Points on a hilly landscape, in no order, each with its height.
A climber steps from a point to the highest of its 6 nearest points, and stops where none of them is higher. Distance is the straight distance between rows; heights are no part of it.
z415: [113 151 133 143 133 160 107 117 106 161 163 123 135 170  74 100 158 129
 143 110  86 128 156 124 128  60 143]  height 447
z81: [137 132  75 114 165 104 146 129 111  97  86  98 125  97 141 175 181 170
 111 108 138 159 124 107 123 169 117]  height 663
z180: [139 129 150 122 128 143 135 113 102 111 161 125 134 126  98 112 143 128
 134 130 113 141 140 109 127 116 141]  height 392
z576: [146 133 121 115 135  99  83 158 144 100 100 137 144 113 135 135 104  83
 105 137 169 117  85 137 136 186 135]  height 412
z900: [ 76 137 142 146 141 163 131 128  85 175 181 119 129 168  59  76 175 124
 151 134  75 113 186 115 113  76 129]  height 347
z623: [ 82 141 116 141 155 151 133  99 119 150 149  81 109 140  79 114 224 157
 131  59 154 143 185  95 113  80 109]  height 434
z960: [160 120 179 112  76 152 132 103 116 138 159 135 138 170 137 134 101 106
 142 142 112 127  87 151 145 116 138]  height 681
z274: [167  92 179 138  75 161 160 127 115 141 179 135 136 135 147 153  87 101
 181 133 138 120  85 152 159 130 114]  height 512
z606: [144 107 151 145  82 209 151 102 109 132 212 132 159 162 110 142 159 106
 165 141 100 157 155 159 160  75 140]  height 408
z788: [120 106 166 165  65  93 124 134 149 174 158 155 132 157 131 119  37 110
 140 154 116  97 106 160 156 141 104]  height 638
z215: [155 126 149 132 120 174 153 116 105 121 177 129 156 118 120 124 124 112
 160 113 114 143 128 128 139  90 150]  height 292
z156: [121 172 142 132 138 120 120  87 117 131 123 113 100 188 123  79 116 149
 113 144 120 142 152 140 131  89 156]  height 581
z104: [ 96 161 146 138 157 124 103  90 108 159  98  99  79 185  93  24 175 144
 120 160 114 136 189 148  81  53 134]  height 486
z292: [110 145  72 120 151 141 158 106 123  78 103  83 110 100 157 182 203 183
  92  84 148 153 162  99 117 101 100]  height 580
z701: [132 109 125 145 113 171 127  92 104 146 172  89 144 120  91 114 194 129
 156  76 129 141 171 112 124  68 137]  height 440
z479: [166 115 128  91 106 141 126 102 151 127 137 127 138 120 144 161 124  86
 151 132 138 130  96 166 152 114 137]  height 316
z707: [142 125 178 132 100 131 147 104 132 158 153 124 128 168 133 121 100 119
 137 173 120 165 120 131 122 111 144]  height 445
z411: [194 114 122  74  83 158 108  66 115 108 124 126 137 133 150 124 141 126
 175 174 109 117 110 171 180 111  93]  height 248
z923: [ 81 125 102 126 170 132 149 160  89 129 124 128 138 119 120 173 113 155
 115 121 100 154 132  93 128 148 149]  height 682
z655: [131 126 134 148 120 177 139 113 119 146 174 116 137 152  76 108 160  96
 156 104 113 136 158 111 124  79 142]  height 388
z357: [187  85 141  93  57 188 125  75 118 124 124 145 144 125 170 140 141  92
 181 165 124 130 107 165 200 119  80]  height 337
z172: [100  99 106 109 186  52  93 178 133 117  66 131  94 140 164 105  98 158
  63 158 149 154 143 138  87 157 108]  height 693
z494: [ 57 127  99 148 208 128 150 155 125 109  97 109 117 142 138 134 157 181
 100 128 114 144 177 112  82 100 146]  height 769
z689: [102 135 111 130 166 133 120 135 112  91  90  89 117 132 116 132 153 157
 119 116 125 141 124 111 123 137 124]  height 629
z74: [191 143  87 128 150  79 115 170 149  91  88 145 144  78 132 176 125  92
 134 109 177 130 108 129 142 204 111]  height 311
z870: [ 76 122 100 119 198 108 129 161 116 106  91 113 125 117 128 156 133 156
  99 127 164 134 111 110 125 182 131]  height 704
z692: [144 119  45 135 180 106 156 190 152 108 119 128 166  74 133 199 144 124
 129  82 154 160 108 119 106 174  94]  height 623
z376: [109 190 129 122 133 161 113  70 125 131 118  96  92 166 130 114 173 131
 124 147 144 109 144 111 100  69 151]  height 482
z629: [133 140 139 123 120 120 134 113 119 127 136 125 137 140 142 111 112 102
 146 113 134 137 108 126 149 124 141]  height 219
z871: [151 107 128 139 107 127 123 150 169 130 156 167 155  98 126 133  91  78
 142 115 158 111  91 137 117 175 119]  height 611
z577: [127 105 122 149 128  95 131 199 129 133 158 162 159  90 135 140 100 107
 114 100 129 106 118 105 132 208 118]  height 661
z813: [ 99 144 146 153 131 149 137 112 118 166 163 104 119 183  44  43 153 137
 140 120  87 129 185 144 111  56 139]  height 320
z272: [154  88 170 142  75 203 161 106 106 115 197 149 143 135 146 144 122 104
 186 120 125 148 127 155 156 116 109]  height 465
z291: [139 127 109 101 110 172 137  45 140 137 151  61 108 127  94 126 197 111
 146  84 122  89 145 101 122  34 122]  height 459
z259: [197 107 160 132  40 211 176  80 118 119 173 148 152 109 147 108 133  76
 190 157 117 113 137 178 202 109 101]  height 343
z9: [111 120 162 144  82 115 154 154 137 148 157 146 120 118 109  98  73 113
 140 122 135 132 105 138 145 157 139]  height 790
z821: [127 163 144 163 101  29 100 176 146 135 106 175 115 121 146 102  58 102
  73 143 161  92  88 145 120 169 122]  height 588
z668: [108 128 118 177 122  73 128 225 140 151 139 219 144  72 143 168  93 143
  94 118  77  92 111 145 125 189 110]  height 659
z420: [136 153 115 140 144  82 107 188 138 110 104 161 144 100 152 133  89 116
  81 137 166 108 110 137 126 206 119]  height 601
z414: [153  88 134 160  88 131 144 204 156 116 157 169 177  75 128 150  95  76
 147 111 151  99 113 142 135 188 142]  height 648
z235: [172 129 124 118 114 151 137  98 136 108 140  89 150 109 143 161 124  98
 145 102 110 173 125 123 143 111 141]  height 132
z783: [ 90 131  97 134 193  54 112 164 135  95  25 112  66 160 173 152 144 174
 100 124 193 154 146 131  77 137 134]  height 720
z516: [117 144  79 126 188 148 166 100 126  90 127  91 153 106 112 177 203 177
 113  48 132 130 170  89 101  84 130]  height 450
z114: [159 150 162  98  96 151 127  73 123 140 150 117 122 168 126 117 120 153
 137 180  97 125 132 135 132  63 133]  height 433
z267: [157  99 171  89  62 149 122  87 122 149 132 163 115 173 163  98  83 104
 180 177 114  91 115 134 166 132  88]  height 246
z108: [107 153 105 145 172 134 128 111 120 102  86  95 103 128 137 138 193 159
 100  89 146 138 167  93 118 116 120]  height 634
z481: [139 126 111 114 137 104 114 163 130 112 107 115 146  80 120 146 109 111
 129 104 153 141 116 116 152 195 133]  height 493
z704: [170 148  99  97 128 117 120 136 125  82  99 107 139  91 144 153 150 111
 135 108 136 145  90 118 120 156 118]  height 99
z599: [132 103 152 128 103 114 126 171 139 141 147 142 120 110 108 111  70  81
 125 120 146 129  92 107 148 176 131]  height 674
z888: [133 110 157 160  80 105 123 168 150 152 150 184 145 106 143 149  70  92
 109 126 142  73  81 147 144 173 147]  height 673
z852: [ 95  74 180 173  39 141 165 155 131 156 209 159 143 142 118 106  66 100
 149 129  88 111 116 138 142 136 142]  height 793
z773: [130 132 105 154 160 159 136 133 111 105 133 108 124 117 117 125 187 173
 123 102 132 149 160  97 120 107 118]  height 502
z793: [137 142  76 129 191 104 125 147 103 116  43 110 125 107 141 148 147 129
 115 118 161 134 106 130 120 161 126]  height 624
z383: [204 120 134  68  86 138 117 102 155 119 119 126 123 149 155 167 124  77
 159 159 137 126  93 148 150 172 115]  height 456
z138: [192 130 138 126 115  88  91 144 191  85 118 168 169  94 153 181  77  77
 142 144 173  95  64 141 121 197 150]  height 359
z17: [ 72 105 115 161 191  77 142 202 161 151 107 171 137  68 123 152  89 125
  72 103 120 119 112 118 117 161 125]  height 640
z278: [ 94 125 100 107 179 108 136 155 100  98  70 114  90 171 142 104 147 177
  88 160 121 159 163 138  81 104 139]  height 727
z885: [114 166 111 125 154 139 139 119 112  97  83  88 125 121 162 123 174 142
 124 106 136 145 133  96 123 114 136]  height 428
z675: [160 113 177 112  65 151 146  87 125 149 162 157 133 190 147  83  81 136
 173 180 104  97 122 137 153 112 102]  height 362
z193: [140 172  94 110 156 108 117 129 133  84  49  86 125 114 167 129 143 131
 114 114 166 149 117 113 133 141 130]  height 382
z61: [146  99 199 135  42 163 157  89  95 145 192 165 131 173 147 108  93 133
 182 161 105  95 124 150 152 104 116]  height 391
z823: [108 130 168 120  93 127 138 136 102 134 164 122 126 133  98  87 103 130
 137 133  82 145 139 112 125 125 133]  height 607
z965: [126 121 149 135 135 156 135 158  93 111 166 136 166 115  95 139 152 142
 154 104  87 148 138  96 152 118 122]  height 503
z578: [174 143 130  77  99 129 124  82 128 138  96 118 118 147 159 145 120 104
 165 152 129 117  87 127 153 149 146]  height 258
z329: [136 183 127 125 144 158 118  81 134 109  95  70 112 109 140 137 172 135
 107 125 129 127 155 105 113  86 141]  height 331
z87: [170  84 130 152  89 150 159 147 165 131 159 135 151  75 122 176 119  63
 187 104 147 170 130 144 164 139 125]  height 537
z37: [ 98 141  48 122 189 113 170 138 133  91  69  71 113  90 139 183 182 171
  98  63 145 169 135  84 113 138 147]  height 725
z434: [125 109 186 147  71 117 144 131 118 154 169 152 138 178 127  75  68 122
 130 138 106 120 111 120 136 127 138]  height 703
z972: [160 143 148 146  90  79 107 169 166 110 122 189 147  73 148 128  71  96
  87 143 159  67  96 155 129 214 144]  height 639
z867: [124  81 164 138  71 149 172 155 120 147 191 161 140 145 113 106  75 121
 143 129 116 122 118 111 136 145 154]  height 796
z23: [153 139 127 120 100 185 129  64 134 141 172  95 135 101 109 160 178 118
 156  81 122 136 144 126 126  61 150]  height 454
z598: [106 155 168 143 114 136 147 102 126 169 184 109 123 191 110  65 118 128
 145 153 104 137 162 158 112  79 140]  height 396
z251: [149 142 103 128 140 161 146 120 114  83 129 106 123  94 122 145 161 147
 125  82 127 151 136 105 131 124 126]  height 271
z560: [116 182 123 121 144 120 108 108 110 110  70 113  90 141 153  98 152 165
 114 157 137 128 153 124 118 116 134]  height 613
z36: [ 89 172 121 121 120 138 106  57 112 182 127  87  93 176 108  85 178 136
 125 148 137 121 161 134 108  53 138]  height 495
z816: [165 141 104  95  99 175  89  40 114 154 145 102 120 151 134 145 177 151
 135 163 135  73 134 128 154  43 105]  height 417
z82: [118 180 137 130 135 127 123 132  97 103 115 125 119 159 125  76 131 129
 124 161 114 140 144 138 110  95 143]  height 621
z53: [105 147  99  99 187 107 124 142 131  81  45 110 109 147 148 140 147 153
 126 126 171 132 143 123 114 135 128]  height 708
z85: [105 110 134 150 117  78 112 150 124 154 125 160 107 121 121  90  87 140
  95 119 148 109 120 140 129 168 122]  height 665
z625: [169 136 101  82 127 151 131  74 153  95  80  88 127  84 144 157 144 101
 134 121 132 146  98 127 139  94 152]  height 36
z118: [158 131 123 123 122 175 123  94 141 150 151  97 131  90 126 138 169 112
 158 109 132 145 143 120 132  78 148]  height 380
z935: [ 92 132 129 130 129 103 118 150 108 131  96 124 114 129 119  73  93 140
  96 145 128 135 123 126 127 150 127]  height 649
z382: [194  91 133  69  76 184  81  19 105 146 133 114 137 115 144 112 158 135
 157 172 122  85 123 144 150  90  90]  height 327
z158: [109 140 108 122 162  91 130 172 112 125  95 135 116 113 130 137 118 130
 104 132 137 125 138 121 124 198 128]  height 662
z672: [141 144 177 100  96 129 117  70 111 179 158 129 129 195 133  91  91 160
 147 192  93 118 120 165 136  65  94]  height 387
z978: [ 77 130 130 133 159 138 136 162  99 128 169 130 116 139 108 113 145 163
 153 148  66 128 168 134 115 127 120]  height 668
z994: [173 103 156 100 100 176 142  98 135 159 167 144 160 138 162 156 140 100
 157 155 117 137 119 138 141  85 112]  height 397
z893: [172 107 126 129  94 165 164 125 126 108 146 112 142  86 131 148 153  85
 152  98 125 162 126 136 135 115 151]  height 381
z784: [103 101  88 128 187 112 141 179 129 130 143 136 148  86 106 181 124 132
 118 105 145 133 114 109 119 195 107]  height 660
z433: [174  90 147 117  77 193 157 108 129 123 156 132 156 132 140 171 118  81
 185 133 110 135 126 164 177 118 107]  height 497
z997: [ 86 109 116 130 139  85 126 179 121 138 135 148 118 120 118 122  95 158
  75 122 110 138 136 138 129 170 118]  height 696
z34: [ 95 113 134 192  94  72 115 192 135 158 153 198 130  81 105 127  76 131
  89 105 102  88 104 149 131 191 107]  height 669
z270: [ 78 129 119 118 172  97 132 153  95 141 104 125 113 165 110  98 129 175
  91 154 117 162 180 143 115 118 113]  height 702
z152: [109 156 132 113 153  93 108 144 127 105  62 128  96 140 150  89 113 127
 108 152 160 140 121 143 108 149 123]  height 650
z680: [145  77 124 160 125 103 139 213 148 107 152 193 168  43 128 194 116  90
 144  97 142 118 106 133 134 233 105]  height 625
z426: [160 151 122 114 133 158 118  61 132 121 142  81 117 102 114 127 194 118
 132 104 130 122 149 104 109  71 140]  height 409
z745: [150 149 151  86 104 168 108  59 105 169 162 145 124 200 143  98 116 126
 152 170  96 107 132 147 145  65  98]  height 389
z857: [158 124 154  78  94 142 115  70 116 135 153 127 125 169 162 126 133 136
 159 165 119  98 112 126 167 127 110]  height 293
z105: [ 74 132  88 122 201  98 144 158 114  99  61 117 110 158 159 146 172 176
  87 118 143 150 142 110 101 132 145]  height 745
z858: [189 160  99 123 147  84 111 131 173  97  61 154 157  70 167 146 112  78
 118 150 191 110  94 124 116 208 130]  height 356
z67: [114 108 169 155  86 149 158 102 103 174 224 153 154 145  62  77  92 120
 158 123  73 141 153 129 106  88 150]  height 642
z214: [126 128 119 130 169  86 112 176 141 138 119 173 128  83 118 145 102 117
  93 132 158  99 118 113 142 207 127]  height 622
z220: [ 70 103 103 119 189 110 158 183 139 132 107 108 138 120 114 159 114 151
 104 110 129 146 113 112 110 166 131]  height 683
z148: [155 113 143  99  75 147 101  88 130 111 138 131 115 163 142 133 109 130
 172 168 123 116  96 153 175 135 108]  height 390
z451: [ 52 108  90 166 224 141 150 198 151  82  74 123 128  79 119 115 134 138
 108 106 113 150 131  92 112 141 138]  height 785
z563: [ 74 154 114 134 134 158 132 105 100 161 156  92 100 168  56  68 185 138
 133 108 100 125 160 124 104  58 132]  height 499
z593: [ 82 102 118 143 180 116 157 183 129 134 137 135 148 102 106 182  95 138
  93 111 111 140 116  94 116 168 141]  height 672
z335: [ 42 123 111 147 189 108 158 227 134 136 112 122 116 112 110 133 125 154
  92 131  86 166 144 120 109 127 129]  height 856
z405: [ 96 125 112 128 179 107 112 158  90 109  79 125 106 144 135 117 119 148
 111 141 160 154 137 141 103 166 127]  height 715
z485: [ 84 125 111 159 198  64  99 180 150 139  76 142  96 128 148 120  86 142
  54 165 167 114 131 155  83 174 132]  height 687
z149: [118 161 140 127 147 132 122 115 117 117 101 115 122 137 134 106 155 133
 128 124 130 137 117 116 137 110 142]  height 444
z612: [134 120 109 123 147 139 137 151 125 122 132 122 138  98 103 126 133 132
 132  88 134 141 133  97 113 161 140]  height 471
z344: [153 149 103  99 107 163 120  44 144 166 137  91 132 123 108 147 190 107
 159 100 136 102 151 112 117  32 116]  height 464
z505: [135 174 140 123 114 137 130  97 120 131 176 109 115 181  99  76 117 130
 124 159 112 136 163 124 138  60 146]  height 519
z275: [ 87 135  89 103 191  62  91 165 141 101  45 129  90 135 164 139 144 151
  83 141 199 137 132 140 102 182 129]  height 701
z317: [194 137 128 100 129 105 102 134 187 119  99 129 141 114 162 160  97  96
 152 156 163 117  72 129 118 172 113]  height 411
z409: [135 129 121  91 114 123 126 119 148 107  94 103 131 137 131 125 122 104
 148 145 138 128  77 133 147 147 135]  height 68
z556: [ 97 117 135 138 148 116 146 166  87 142 130 127 131 129  97 130 108 161
 103 119  81 122 135 119 135 144 118]  height 698
z306: [172 113 120 140  89 174 135 107 135 114 188 108 146 119 115 167 155 105
 154 126 125 147 141 156 137  75 125]  height 406
z175: [150 140 107 131 136 161 132  96 116  99 104 101 131  88 130 134 182 139
 125  83 124 111 153 105 126  79 134]  height 699
z379: [134  76 128 128 134 134 131 183 134 125 150 148 160  67 113 164 104  84
 127  89 136 132 123 116 118 202 118]  height 637
z750: [ 74 129  77 142 213 131 171 159 155 103  91  95 121 134 156 171 168 191
  98  84 143 145 145 100  96 116 166]  height 746
z641: [ 65 153 128 148 160 135 110 116  90 162 147 122 110 168  71  71 154 140
 124 123  92 125 177 134 102  80 144]  height 574
z24: [ 95 143 108 143 170 138 142 148  83 121 136 112 127 147  87 134 158 164
 123 115  86 124 165 105  99  96 136]  height 678
z904: [145 160 121 124 123 164 122 109 124 116 151  85 141  94  93 127 202 136
 140  66 128 105 152  86 114  74 123]  height 398
z540: [154  99 157 150  99 146 146 161 182 130 146 138 165 111 149 145  91  83
 163 124 138 123  84 135 152 152 145]  height 604
z956: [ 67 108 106 130 172  98 138 153 109 101  74 111 101 140 133 115 126 155
 106 131 136 148 135 128 109 150 143]  height 729
z169: [131  75 161 170  98 113 122 179 155 140 176 192 149  71 119 142  93 103
 131 100 135  86 108 116 140 210 136]  height 670
z222: [109 175 156 117 140 119 107  72 124 167 154 105 120 218  97  57 135 144
 140 170 104 147 173 159 105  46 126]  height 536
z363: [155 160 134 138 125 155 121  60 131 147 148 108 111 145 126 119 188 131
 150 110 129 115 131  92 116  40 129]  height 460
z738: [172 132 106 103 110 142 104  58 146 134 129  98 142 110 147 160 160 134
 132 127 115 127 132 135 131  57 120]  height 446
z407: [147 109 148 170  77  69 126 154 159 149 152 180 121 113 131 109  68 126
  95 130 129 108 110 130 127 177 139]  height 716
z393: [157 166 102 121 150 100  92 147 138  92  60 133 150 110 155 137 137 106
  98 138 180 129  94 117 128 193 130]  height 457
z113: [167 113 122 125 111 116 126 164 149  95 142 152 161  89 105 147 116  89
 132 102 161 130 103 125 139 193 131]  height 602
z602: [116 107  84 154 195 123 143 172 135 119 105 107 158  99 118 175 146 129
 116  97 122 145 128 121 121 182 132]  height 664
z872: [123  86 193 155  84 143 172 115 116 148 202 157 134 153 104  92  78 126
 157 137 101 122 135 147 134 100 157]  height 483
z817: [131  88 173 139  49 130 145  99 117 160 184 165 120 164 149 114  55 131
 156 138 101 121 118 153 154 105 130]  height 579
z590: [132 136 170 121 104 158 128 100 102 157 196 139 125 180  84 116 118 128
 169 152 115 141 148 150 128  66 136]  height 364
z596: [167  72 138 129  83 152 133 105 138 121 160 151 146 108 149 175 116  88
 173 123 130 144 105 161 186 156 105]  height 501
z217: [170 118 154  93  66 160 109  85 108 136 155 144 140 159 149 116 130 117
 178 180  93 109 124 157 167  94 101]  height 712
z712: [ 53 130 109 164 197 128 129 139 117 163 148  99 113 139  79 118 167 179
 137 114  78 133 179 121  88  83 133]  height 643
z657: [ 87 109 162 143 123 142 152 138 101 153 192 137 138 154 103  78  91 146
 148 130  70 136 161 121 116 108 127]  height 532
z179: [139 130 104 120 134 183 147  81 135 149 158  57 126  98  59 111 209 119
 147  60 137 123 177  82 121  40 114]  height 448
z134: [151 157 102  92 140 124 111 132 156 107  77 110 139 116 150 134 129  94
 138 122 170 143 110 109 127 170 125]  height 283
z224: [ 86 139 155 142 165 124 123 126 107 128 134 120  93 147 120  88 146 185
 111 152 109 152 188 154  99  91 122]  height 680
z559: [143  98 176 121  93 189 128  99 113 143 211 158 135 179 112 128 106 120
 164 150 106 126 136 140 133 113 130]  height 373
z632: [119 167 116 101 136 129 100 115 159 120  70  99 112 133 138 134 117 115
 128 145 159 141  96 139 128 156 129]  height 227
z439: [139  78 148 142  94 163 149 146 132 116 169 131 137 102 114 154 103  78
 159 103 130 140 118 123 149 145 151]  height 542
z41: [146 114 166 111  71 115 123 116 146 158 139 137 137 159 139 161  81 101
 164 148 139 115  85 141 149 142 110]  height 498
z869: [ 48 123 105 136 192 109 166 197 146 128  74 122 106 122 116 123 119 164
  83 142  96 168 158 101  82 115 144]  height 819
z353: [140 170 154 121 113 169 122 100 102 134 170 112 135 143 106 107 129 100
 160 145  93 147 126 136 124  80 161]  height 377
z452: [139 175 105  89 147 158  88  33 158 139 118  69 121 152 135 136 185 123
 116 118 158 115 142 113 102  46 137]  height 472
z968: [114 141 127 121 133 167 108  88 133 168 142  79 106 141  84 102 207 132
 146 112 121 112 171  98 106  49 125]  height 449
z330: [110 174 126 130 143 144 115  67 141 118  83  91 114 153 104 101 185 147
  91 121 151 103 147  90 104  76 116]  height 466
z184: [175 101 176 108  54 187 127  76 130 154 149 160 127 160 135  79  94 129
 189 187 120  94 111 147 178 103 105]  height 171
z572: [105 171 114 134 147 140 117 107  97 127 121 127 131 148 112 101 167 140
 129 103 125 116 172 119 137  76 139]  height 628
z575: [127 126  44 107 202  91 126 116 147  72  18 101 107 118 180 188 189 158
  98  81 195 162 132 114 113 146 121]  height 692
z482: [177 109 146 117  90 165 147  98 140 117 128 120 131 114 150 165 125  96
 166 126 133 141  98 123 144 115 138]  height 333
z827: [126 149 144 104 113 125 132 132 129 118  98 108 126 150 144 111  94 117
 121 140 112 145  82 137 137 156 146]  height 105
z849: [124 131  94 138 153 150 144  94 120 109 136  87 134  87 113 156 207 162
 116  76 121 111 181  94 102  88  98]  height 451
z925: [107 153  70 113 176 104  85 155 132 109  47 125 108 133 152 157 144 132
 114 127 179 136 120 130 119 199 119]  height 636
z469: [ 95 155 147 133 146 116 126 142  89  95  83 132 105 144 138  98 123 148
 105 142 126 139 140 127 126 126 132]  height 679
z311: [199  73 162 107  44 176 123  48 157 132 126 159 153 137 186  89 107  95
 192 183 128  92 100 144 188 120 115]  height 90
z228: [123 102  85 136 163 113 149 171 130 110 117 120 153  77 118 159 133 116
 156  93 124 161 112  87 138 171 122]  height 635
z555: [194  91 149  94  55 198 114  62 128 140 155 135 138 126 160 109 149 101
 167 149 121  95 147 157 168  77 106]  height 220
z446: [166 149 101 111 142 154 119  78 145 124  99 114 118 129 137 143 155 132
 128 131 124 122 129 120 138  86 145]  height 282
z603: [113  86 160 186  45 125 137 174 143 172 186 181 137  99 114  95  77 104
 142  98 114 118 115 145 149 146 144]  height 853
z619: [131 144 131 179 101  77 111 182 135 136 137 195 156  79 152 108  64 135
  98 131 132  83 102 146 135 192 165]  height 676
z204: [158  95 186 125  58  98 153 105 125 168 169 165 101 189 151  89  52 153
 143 163  99 112 111 149 140 123  85]  height 492
z437: [ 88 112  67 150 193 131 156 163 168  85  80  96 122 107 148 166 179 145
  98  91 131 169 103  82  99 151 152]  height 728
z381: [178 119 121 152 114  90 132 168 144  73 150 183 170  39 140 178 107  82
 130 104 175 123 109 144 142 209 133]  height 614
z351: [ 78 110  84 125 214  54 108 184 159 112  64 123  90 119 149 130 116 173
  79 133 159 146 127 136  71 123 145]  height 710
z349: [147 129 140 185  96  71 129 183 163 124 122 199 146  72 182 125  70 138
  72 133 132  93  80 153 156 212 141]  height 657
z430: [162 139 135 108 126 148 107  59 129 163 126 107 115 174 125 142 146 131
 138 161 102 120 104 137 112  66 128]  height 479
z333: [132 181 155  93 118 141  88  34 124 177 122 105 112 205 110 100 164 153
 115 173 118  99 136 134 117  43 128]  height 488
z584: [ 77 115 104 125 163  52 104 192 139 142  75 142 112 145 135 118  83 145
  76 160 142 130 118 158 113 169 112]  height 684
z586: [ 73 123  84 140 206 133 158 160 131 102 105 111 161 111 125 147 165 162
  96 107 124 163 141 101 105 106 159]  height 749
z54: [140 102 114 153 138 108 120 197 160 111 160 200 163  43 118 202 103 113
  97 122 149  87 112 124 151 216 110]  height 615
z879: [151 121 160 126  80  93 127 126 151 144 136 155 127 142 131 139  63  98
 133 158 139 114  72 138 141 167 120]  height 530
z283: [ 90 150 115 130 192  79 113 152 142  94  52 126  85 159 173 123 126 178
 101 153 150 142 151 127  80 130 132]  height 730
z231: [119 142 162 123 120 109 109 126  97 131 117 134 106 153 135  75  84 143
 102 178 122 158 139 148 120 111 139]  height 609
z886: [ 86 174 125 147 152 139 111  83  99 161 111 108  93 197  83  60 180 163
 125 129 115 125 176 137  98  59 136]  height 518
z500: [108 121 124 121 160  75 112 176 102 122  91 126  68 150 149  99 100 166
  86 158 139 159 140 139  98 149 103]  height 697
z388: [130 152  72  94 139 124 120 106 126  79  35  71  90 103 172 171 185 156
  94 111 178 133 139  98 128 120 110]  height 569
z269: [134 154 139 148 120  54  99 166 146 120  88 184 123  81 167 116  87 125
  63 129 166 109 133 155 130 199 120]  height 641
z234: [ 79 160 115 151 172 134 137 134 107 129 106 110 101 156 113 129 174 187
 115 121 128 133 160 117  97  87 127]  height 726
z814: [ 89  95 126 140 112  91 136 181 132 136 158 166 130  90 101 124  89 140
  93 121  93 109 120 126 141 195  99]  height 675
z506: [139 124 114 134 153 112 108 180 134 100 128 157 160  86 129 181 118 111
 124 118 146 105 117 104 129 230 119]  height 618
z294: [135 149 105 140 159 160 132 127 114 125 125 106 139 113  94 146 219 165
 124  76 109 140 166  86 129  87 114]  height 404
z355: [109 118  72 122 208 103 116 162 135 101  77 115 137 118 139 179 160 134
 110  95 143 140 126 113 107 191 131]  height 677
z442: [ 74 144 135 123 164  98 151 167  90 111 108 122 103 135 111 115 100 163
  94 135  88 139 157 132 112 147 138]  height 714
z785: [111 140 143 145 122  60 102 144 130 156  86 147 108 126 145  72  89 120
  83 138 152 120 111 163 132 184 120]  height 700
z308: [174  98 149 110 100 122 107 122 148 128 144 150 143 125 166 165  95  90
 156 162 152 109  99 149 156 174 108]  height 485
z247: [140 138 153 138  93  75 125 126 159 172 140 140  96 133 142  77  55 121
  98 139 143  96  82 160 139 174 128]  height 619
z467: [118 123 156 104  91 101 135  96 131 143 138 149 117 189 145 116  68 113
 119 166 114 109 100 164 138 144 134]  height 443
z350: [150 124 137 162  90  79 104 184 150 151 161 189 153  86 131 135  91 120
 111 117 136  92  95 139 131 201 125]  height 685
z665: [150 110 162 143  74 160 151 118 131 150 205 143 168 143 108 134 107 112
 157 136 101 148 125 147 133  78 155]  height 315
z299: [143 151 138 108 116 142 119  81 135 145 130 125 113 163 143 135 114 119
 126 152 110 126  95 125 137 112 149]  height 287
z743: [170 131 146 104  90 158 103  75 118 146 162 119 138 153 154 158 147 108
 146 155 105 139 124 138 141  77 124]  height 336
z802: [100 110 155 147 130 123 128 187 110 141 160 164 135 106  98 130 102 142
 141 119  89 140 122 102 136 137 119]  height 667

For each start below, name the point where the climber stops.
z556 -> z335
z17 -> z335
z923 -> z335
z220 -> z335

Two climbers start at each pair of points below. Name the first point that both come to, or write never.
z224 / z270 -> z494
z870 / z214 -> z956
z783 / z689 -> z105
